Points on a hilly landscape, in no order, each with its height.
From any point a climber steps to the highest of the 2 points nearest to it. It stops when none of these is higher. Distance is the straight distance between rows; heights are no part of it.
z_86: [  -8, -302,   17,  -22, -102,   72,  -96,  266,  -20,  200,   21,  -19,
 -146,  -96, -113,   62,  310,   96,  -11, -315,   -9]  (h 443)
z_782: [ -29,  343, -332,  107,  220,   46,  -19, -280,  127, -223, -228,  215,
  -87, -243,  183, -194, -360,  215,  373,  248,   31]  (h 572)
z_597: [ 346,   11,  610, -162,  -48, -255,   80,   12, -140, -202,  276,  204,
  -91,  104,   94, -195, -302,   -9, -284,  195, -128]  (h 248)
z_326: [  66,  315,  -49,  -32,  257,  -84,  -20, -337,  -29, -135, -100, -207,
  -19,  101,  460, -163, -511,   97, -127,  460,  -21]  (h 513)
z_106: [ -63,  106,   53,   -3,  -68,   -9,  -20,   98,   61,   25,  117,   28,
  307,  171, -150,  158,    9, -197,   -4,   73, -147]  (h 236)
z_349: [  50, -196, -233,  157,   88,   73,  157,  287,  174,  149,   19,  -11,
  116,  104, -430,  242,  298, -431,  220, -359, -101]  (h 719)
z_239: [ -97, -137,   94, -349, -307,   19, -457,  458,   56,   24,  329,   74,
  -74, -147,  188,  237,  176,  385, -238, -214,   31]  (h 424)
z_289: [-167,  215, -209, -159,  -25,  122, -285, -174,  -20,  -44, -122,  -45,
 -175, -122,  468,    2,  -65,  562,  -59,  222,  163]  (h 693)
z_689: [  89,  161, -449,   87,   80,  119, -141,  276,  314,  -66,  192,  390,
   83, -149, -391,  348,  138, -151,  314, -276,   14]  (h 203)
z_759: [-374, -202, -525,  -28,  -29,  317,  -90,   -1,   50,  264, -256, -152,
 -185,   18,   46,   54,  500,  258,  177, -136,  270]  (h 541)
z_723: [ 368, -186,  670,  -63,  -43, -242,  273,  -24, -304, -101,   94,  187,
 -303, -144,  -59, -299,  -50,  -39, -192,  -38,   14]  (h 181)
z_877: [  28,  395, -199,   26,  290,   32,  -15, -342,   15, -196, -217,   16,
 -101,  -70,  404, -175, -488,  262,  136,  421,  -12]  (h 543)
z_914: [  38,  -58,  482, -250,  -87, -133, -158,   -4, -204, -115,  130,   38,
 -249,  -98,  434, -241, -314,  333, -186,  143,  -27]  (h 485)
z_658: [ -93,  120,   58, -175, -106,  -22, -212,  -33,    2,  -67,  -22,   75,
 -115, -148,  400,  -77, -147,  406, -103,   70,   53]  (h 613)
z_836: [  56,  -24,  -62,   34,  229,  -16,  222, -290, -314,  117, -335, -345,
 -118,   -9,  426, -353, -290, -147,  -61,  241,   15]  (h 467)
z_75: [-181, -362,   27,   -5,  -63,   52,   83,  -50, -189,  174, -279, -136,
 -294, -114,  242, -256,  188,  179,   19,  -65,  154]  (h 480)
z_331: [  21, -190,  500, -209, -138, -134,  -61,   95, -232,    8,  116,  -67,
  -73,   21,  268, -165, -147,  131, -268,   78,  -20]  (h 417)
z_317: [  -1, -224,  104,   10,   -7,  -17,  213, -160, -227,   63, -290, -102,
 -384, -251,  414, -410,  -83,  139,   19,   19,   98]  (h 662)
z_38: [ 107, -101,  154,   50,  190,  -80,  268, -222, -356,   74, -217, -322,
  -20,  190,  256, -348, -263, -304, -184,  264,  -35]  (h 431)
z_121: [ 433,  160,  657, -183, -153, -417,  -24,   87,   30, -278,  385,  317,
  -98,   -1, -120,  -37, -206,   86, -275,   71, -178]  (h 275)
z_868: [-370,  361, -517,   44,  109,  272, -267, -320,  119,  -59,  -61, -298,
  222,  101,   67,  253,  -86,  197,  -41,  263,  218]  (h 599)
z_748: [ -87, -269,  493, -135,  -70, -101,   -4,   39, -298,   78,  153, -255,
   47,  196,  182, -131,  -14,  -38, -361,  134,  -40]  (h 362)
z_595: [ -26,  401, -362,   55,   70,  156, -121, -125,  189, -135,  -47,  275,
  185, -181, -137,   21, -168,   84,  341,  104,  -15]  (h 355)
z_391: [-148, -281, -101,   95,  184,  108,  342, -308, -185,  220, -400, -233,
 -138,  -27,  153, -320,   69, -126,   52,   56,  131]  (h 470)
z_853: [ -21,   70,  -60,  -57,  -89,   74, -239,  123,   95,  -89,    7,  326,
 -204, -270,   59,  -23,   -4,  364,  103, -159,   -5]  (h 401)
z_819: [ 123,  303,   83,   66,    6, -167,  115, -179,  -33,  -69,  -14,  -12,
  229,  339,    5,  -87, -322, -323,   12,  275, -124]  (h 374)
z_312: [-115,   98, -217,  140,   43,   87,   18,   71,  159,   74,   15,   68,
  336,  137, -291,  189,  123, -272,  166,  -55,  -99]  (h 225)
z_683: [-275,  151, -407,  -45,   -1,  237, -281,  129,  116,   15,   49,  -91,
  264,   61, -128,  280,   70,   61,   78,   26,   45]  (h 544)
z_851: [-317,  367, -424,  -35,   95,  261, -333, -109,  156,  -95,   31, -193,
  403,  160, -118,  284, -105,   89,   11,  235,  102]  (h 577)
z_192: [-282, -172,   18, -150, -226,  125, -309,  224,  -30,  182,   20, -303,
  103,  112,  233,  147,  183,  176, -226,   -2,   47]  (h 672)
z_288: [-112,  251, -480,   24,  119,  238,  -98, -329,  116, -152, -272,  106,
 -114, -215,  187,  -68, -158,  374,  242,  243,  193]  (h 602)
z_437: [-421,   12, -569,   66,   17,  341, -162,   -8,  128,  120,  -39, -339,
  281,  125, -134,  343,  165,   13,   16,  -29,  175]  (h 508)
z_592: [ 135, -531,  182,   80,  -84,  -99,  141,  389,  -60,  163,  177, -182,
   55,   87, -338,  314,  506, -353,  -21, -390,  -84]  (h 67)
z_287: [-244, -177, -233,  171,  155,  133,  307, -228,  -96,  217, -330, -306,
   48,  120,   38, -183,   91, -257,   66,   62,   66]  (h 437)
z_58: [ 208, -225, -164,  185,   85, -102,  208,  230,  224,  153,   83,  169,
 -118,  -87, -598,  235,  355, -420,  280, -465,  -53]  (h 528)
z_920: [-138, -433,  -72,    2,  -71,  147,    1,  246,   28,  230,  -65, -198,
  -62,  -27,  -29,  138,  392,  -35,   61, -266,   68]  (h 616)
z_731: [-364,  187, -518,  140,  130,  281,  -95, -415,   15,   25, -152, -398,
  218,  130,  -20,  214,   17,   42,  -68,  238,  249]  (h 625)
z_691: [  76,  214,  343, -225, -143, -120, -283,   95,   51, -144,  287,  244,
  -84, -102,  184,  -44, -233,  354, -187,   30, -108]  (h 503)
z_959: [-157, -274, -447,  -12,  -17,  200, -213,  464,  196,  101,  162, -140,
  117,   71, -181,  448,  439, -223,  116, -399,    1]  (h 438)
z_393: [ -14,  162,  300, -288, -103,  -60, -350,   41,   -6, -154,  115,   93,
 -151,  -94,  471,  -36, -278,  509, -167,  180,  -47]  (h 554)
z_702: [ 492,  236,  289,    4, -107, -323,  131,   81,   86, -180,  201,  375,
  -33,  -97, -368,   -9,   24, -115,  -84, -146, -149]  (h 335)
z_514: [ 238,  183,   39,  222,   72, -111,  287, -128,   41,  -28,  -88,  277,
  128,  -16, -313, -128, -114, -264,  202,  -52,  -85]  (h 319)
z_618: [ 319,  273,  172,  180,   47, -171,  336, -243,  -18,  -87, -101,  255,
   53,  117,  -96, -251, -258, -335,  184,  160,  -87]  (h 302)
z_698: [  77,  238, -109,  137,  221,   -4,  190, -302,   17, -119, -247,  242,
  -57, -188,   74, -297, -331,  -16,  287,  204, -134]  (h 538)
z_602: [ 225,   31,   10,  234,   45,  -52,  240,   23,  137,    6,    8,  328,
    6,  -26, -412,   -7,  137, -281,  205, -267,  -62]  (h 344)
z_456: [  99,   41,  154,  110,   65,  -90,  206, -232, -176,   26, -140, -144,
   99,  272,  216, -237, -319, -326,  -97,  298, -109]  (h 402)
z_829: [-299, -123,  -99, -148, -172,  121, -148,  -21,  -92,  116,  -96, -264,
   -7,   17,  235,   35,  173,  242, -170,   36,   68]  (h 566)
z_585: [ -40, -313, -221,   85,   13,   38,  -37,  410,  122,   87,  191,  -89,
  110,   80, -259,  418,  446, -357,  112, -433,  -79]  (h 511)
z_733: [-232,  -71,  -42, -344, -220,  107, -480,  285,   64,   61,  243, -127,
   88,   46,  302,  294,  160,  305, -219,  -70,   36]  (h 526)
z_53: [-401, -191, -377,  208,   80,  242,  109, -238,  -36,  172, -340, -436,
  152,  140,  -88,   56,  223, -142,  -25,    7,  230]  (h 441)
z_52: [ 343, -151,  700, -167,  -43, -290,  203,  -71, -320, -137,  160,   71,
 -235,    4,  138, -321, -275,   43, -239,   93, -109]  (h 218)
z_491: [-227, -477, -309,   53,   -2,  257,  -83,  304,   95,  263,  -27, -173,
  -19,    9, -130,  273,  490, -124,  117, -374,   96]  (h 643)
z_932: [-162,   66,   84,  -73,   37,  -88, -122, -212,  -83,   39,   27, -390,
  110,  253,  368,  -17, -238,   36, -339,  360,  -40]  (h 453)
z_582: [-143,  157,  -20,  -57,  115,    2,    4, -311,  -81,  -48, -143, -222,
   37,  100,  360, -128, -332,   62, -124,  346,   52]  (h 487)
z_924: [  31, -221,  -89,   56,  194,   52,  280, -302, -236,  135, -456, -160,
 -304, -182,  375, -422,  -74,   11,   35,  134,  105]  (h 529)
z_522: [ 165, -257,  -33,  159,   57,  -56,  165,  147,  120,  133,    5,  201,
 -169, -165, -409,   48,  282, -162,  222, -425,   -5]  (h 413)
z_845: [-302, -296,  -63,  -71, -108,  160,    1,   45,  -65,  253, -161, -208,
  -63,  -25,  174,  -34,  281,  122,  -32,  -55,  131]  (h 496)
z_74: [  88, -253,  209,  128, -135,  -59,  211,  235,   -6,  135,  168,  -21,
  130,  103, -280,  146,  265, -312,  -50, -201, -113]  (h 92)
z_114: [ 456,  254,  424,   10,  -40, -355,  100,   26,   16, -234,  161,  395,
 -277, -233, -247, -168, -176,   75,  -91, -111,  -88]  (h 373)
z_606: [  29,  410,  -94,  124,  -28,  -43,    3, -107,   91, -104,   61,   18,
  423,  448, -181,   33, -226, -325,  149,  268,  -95]  (h 354)
z_860: [ 205, -515,   29,   33,  -13, -122,   63,  424,  100,   96,  264,  -65,
 -125,  -97, -326,  411,  538, -252,  -60, -543,  -26]  (h 36)
z_668: [ 104,  137,  299,  -44, -133, -172,  -15,   73,   18,  -37,  218,   55,
  290,  322, -134,   70,  -97, -224,  -80,  138, -164]  (h 249)
z_512: [-375, -145, -384,   81,   35,  197,  -26,   66,   62,  252, -122, -345,
  216,  131, -128,  226,  311, -127,   56,  -26,  107]  (h 475)
z_967: [-119,  261, -348,  -58,   73,  166, -200, -324,  -17, -197, -192,   -8,
 -231, -236,  413,  -92, -185,  574,  115,  266,  217]  (h 638)
z_811: [ 275,  223,  303,   87,   14, -214,  138,  -75,   10, -212,   44,  471,
 -296, -395,  -63, -267, -256,  262,  130,  -77,  -90]  (h 427)
z_983: [ -95,  426, -412,  144,  153,  206,  -12, -324,  150, -163, -143,  125,
  291,   68,  -97,   30, -268,  -64,  289,  254,   72]  (h 347)
z_961: [ 228,  163,  142,  128,   91, -126,  280, -191,   15, -187, -130,  343,
 -220, -217,   -6, -397, -296,   12,  195,   66,  -83]  (h 488)
z_736: [ 394, -141,  545,   23,  -29, -269,  355,   -2,  -85, -100,   93,  205,
 -225, -100, -311, -200,   68, -130, -129, -162,  -30]  (h 149)
z_366: [ -79,  221, -259,   41,   30,  131, -115,   58,  206,  -64,  -68,  266,
  -31, -253,  -44,   43,  -47,  185,  303,  -75,   45]  (h 369)
z_796: [ 390, -191,  366,  119,  -29, -287,  414,   67, -109,   15,    5,  153,
  -39,   20, -458, -112,  132, -327,  -62, -173,  -44]  (h 126)
z_681: [-309,   78, -465,  110,  158,  338,   -9, -235,  115,   36, -271, -154,
   94,    3,  -67,   21,   96,  111,  114,  103,  202]  (h 673)
z_604: [ -15, -204,  593, -179, -181, -187,  -37,  150, -254,  -18,  301, -278,
  242,  359,  165,   75,  -43, -118, -383,  148, -142]  (h 306)
z_889: [ 288, -293,  434,   48,  -70, -211,  286,  170, -108,   45,  143,   11,
   36,  103, -361,   62,  244, -311, -130, -190,  -87]  (h 108)
z_187: [ 512,  243,  500, -156, -106, -372,  -65,  166,  112, -330,  352,  341,
  -24,   12, -325,   74,  -71,   -6, -317,  -70, -244]  (h 300)
z_901: [-107,   80, -515,  127,  130,  155,   19,  147,  250,   21,   61,  171,
  151,   13, -430,  276,  163, -277,  368, -189,    6]  (h 215)
z_169: [ -28,  425, -237,  196,   85,   38,   75, -170,   51,  -81,  -60,   67,
  299,  186, -219,  -51, -211, -288,  238,  242,  -92]  (h 343)
z_607: [-327,  -90, -439,  101,   40,  311,    3, -244,   21,  173, -359, -134,
  -79,  -43,   56,  -58,  212,  199,  145,    8,  272]  (h 626)
z_120: [  21, -271,  142, -104, -177,  -48, -158,  404,   -8,   70,  264,   45,
  -84, -106,   15,  190,  253,  116, -119, -336,  -11]  (h 337)
z_744: [  57,  104,  169, -144, -134,  -64, -278,  214,   82, -150,  207,  313,
 -186, -296,   51,   26, -121,  338,  -19, -207, -110]  (h 446)
z_947: [  70,   26,  446, -125, -152, -141,  -46,  108,  -43,   19,  250, -105,
  296,  350,   60,   22, -113, -144, -274,  154, -172]  (h 267)
z_15: [ 113, -131,  253, -227, -268, -120, -344,  436,   75,  -32,  385,  125,
 -157, -239,  125,  202,  122,  250, -166, -281,  -74]  (h 351)

For each start below, name the point where the climber stops.
z_606 -> z_317
z_53 -> z_681
z_618 -> z_317
z_514 -> z_349

Call two points neighbours if one is among the 2 nearest of the other. Go from one point of each pair to the other, from neighbour to neighbour, staying as high as possible. Name the lowest point that can't be avoided.
z_349 and z_317 -> z_120
z_289 and z_317 -> z_169
z_317 and z_192 -> z_75
z_681 and z_192 -> z_845
z_349 and z_491 -> z_959
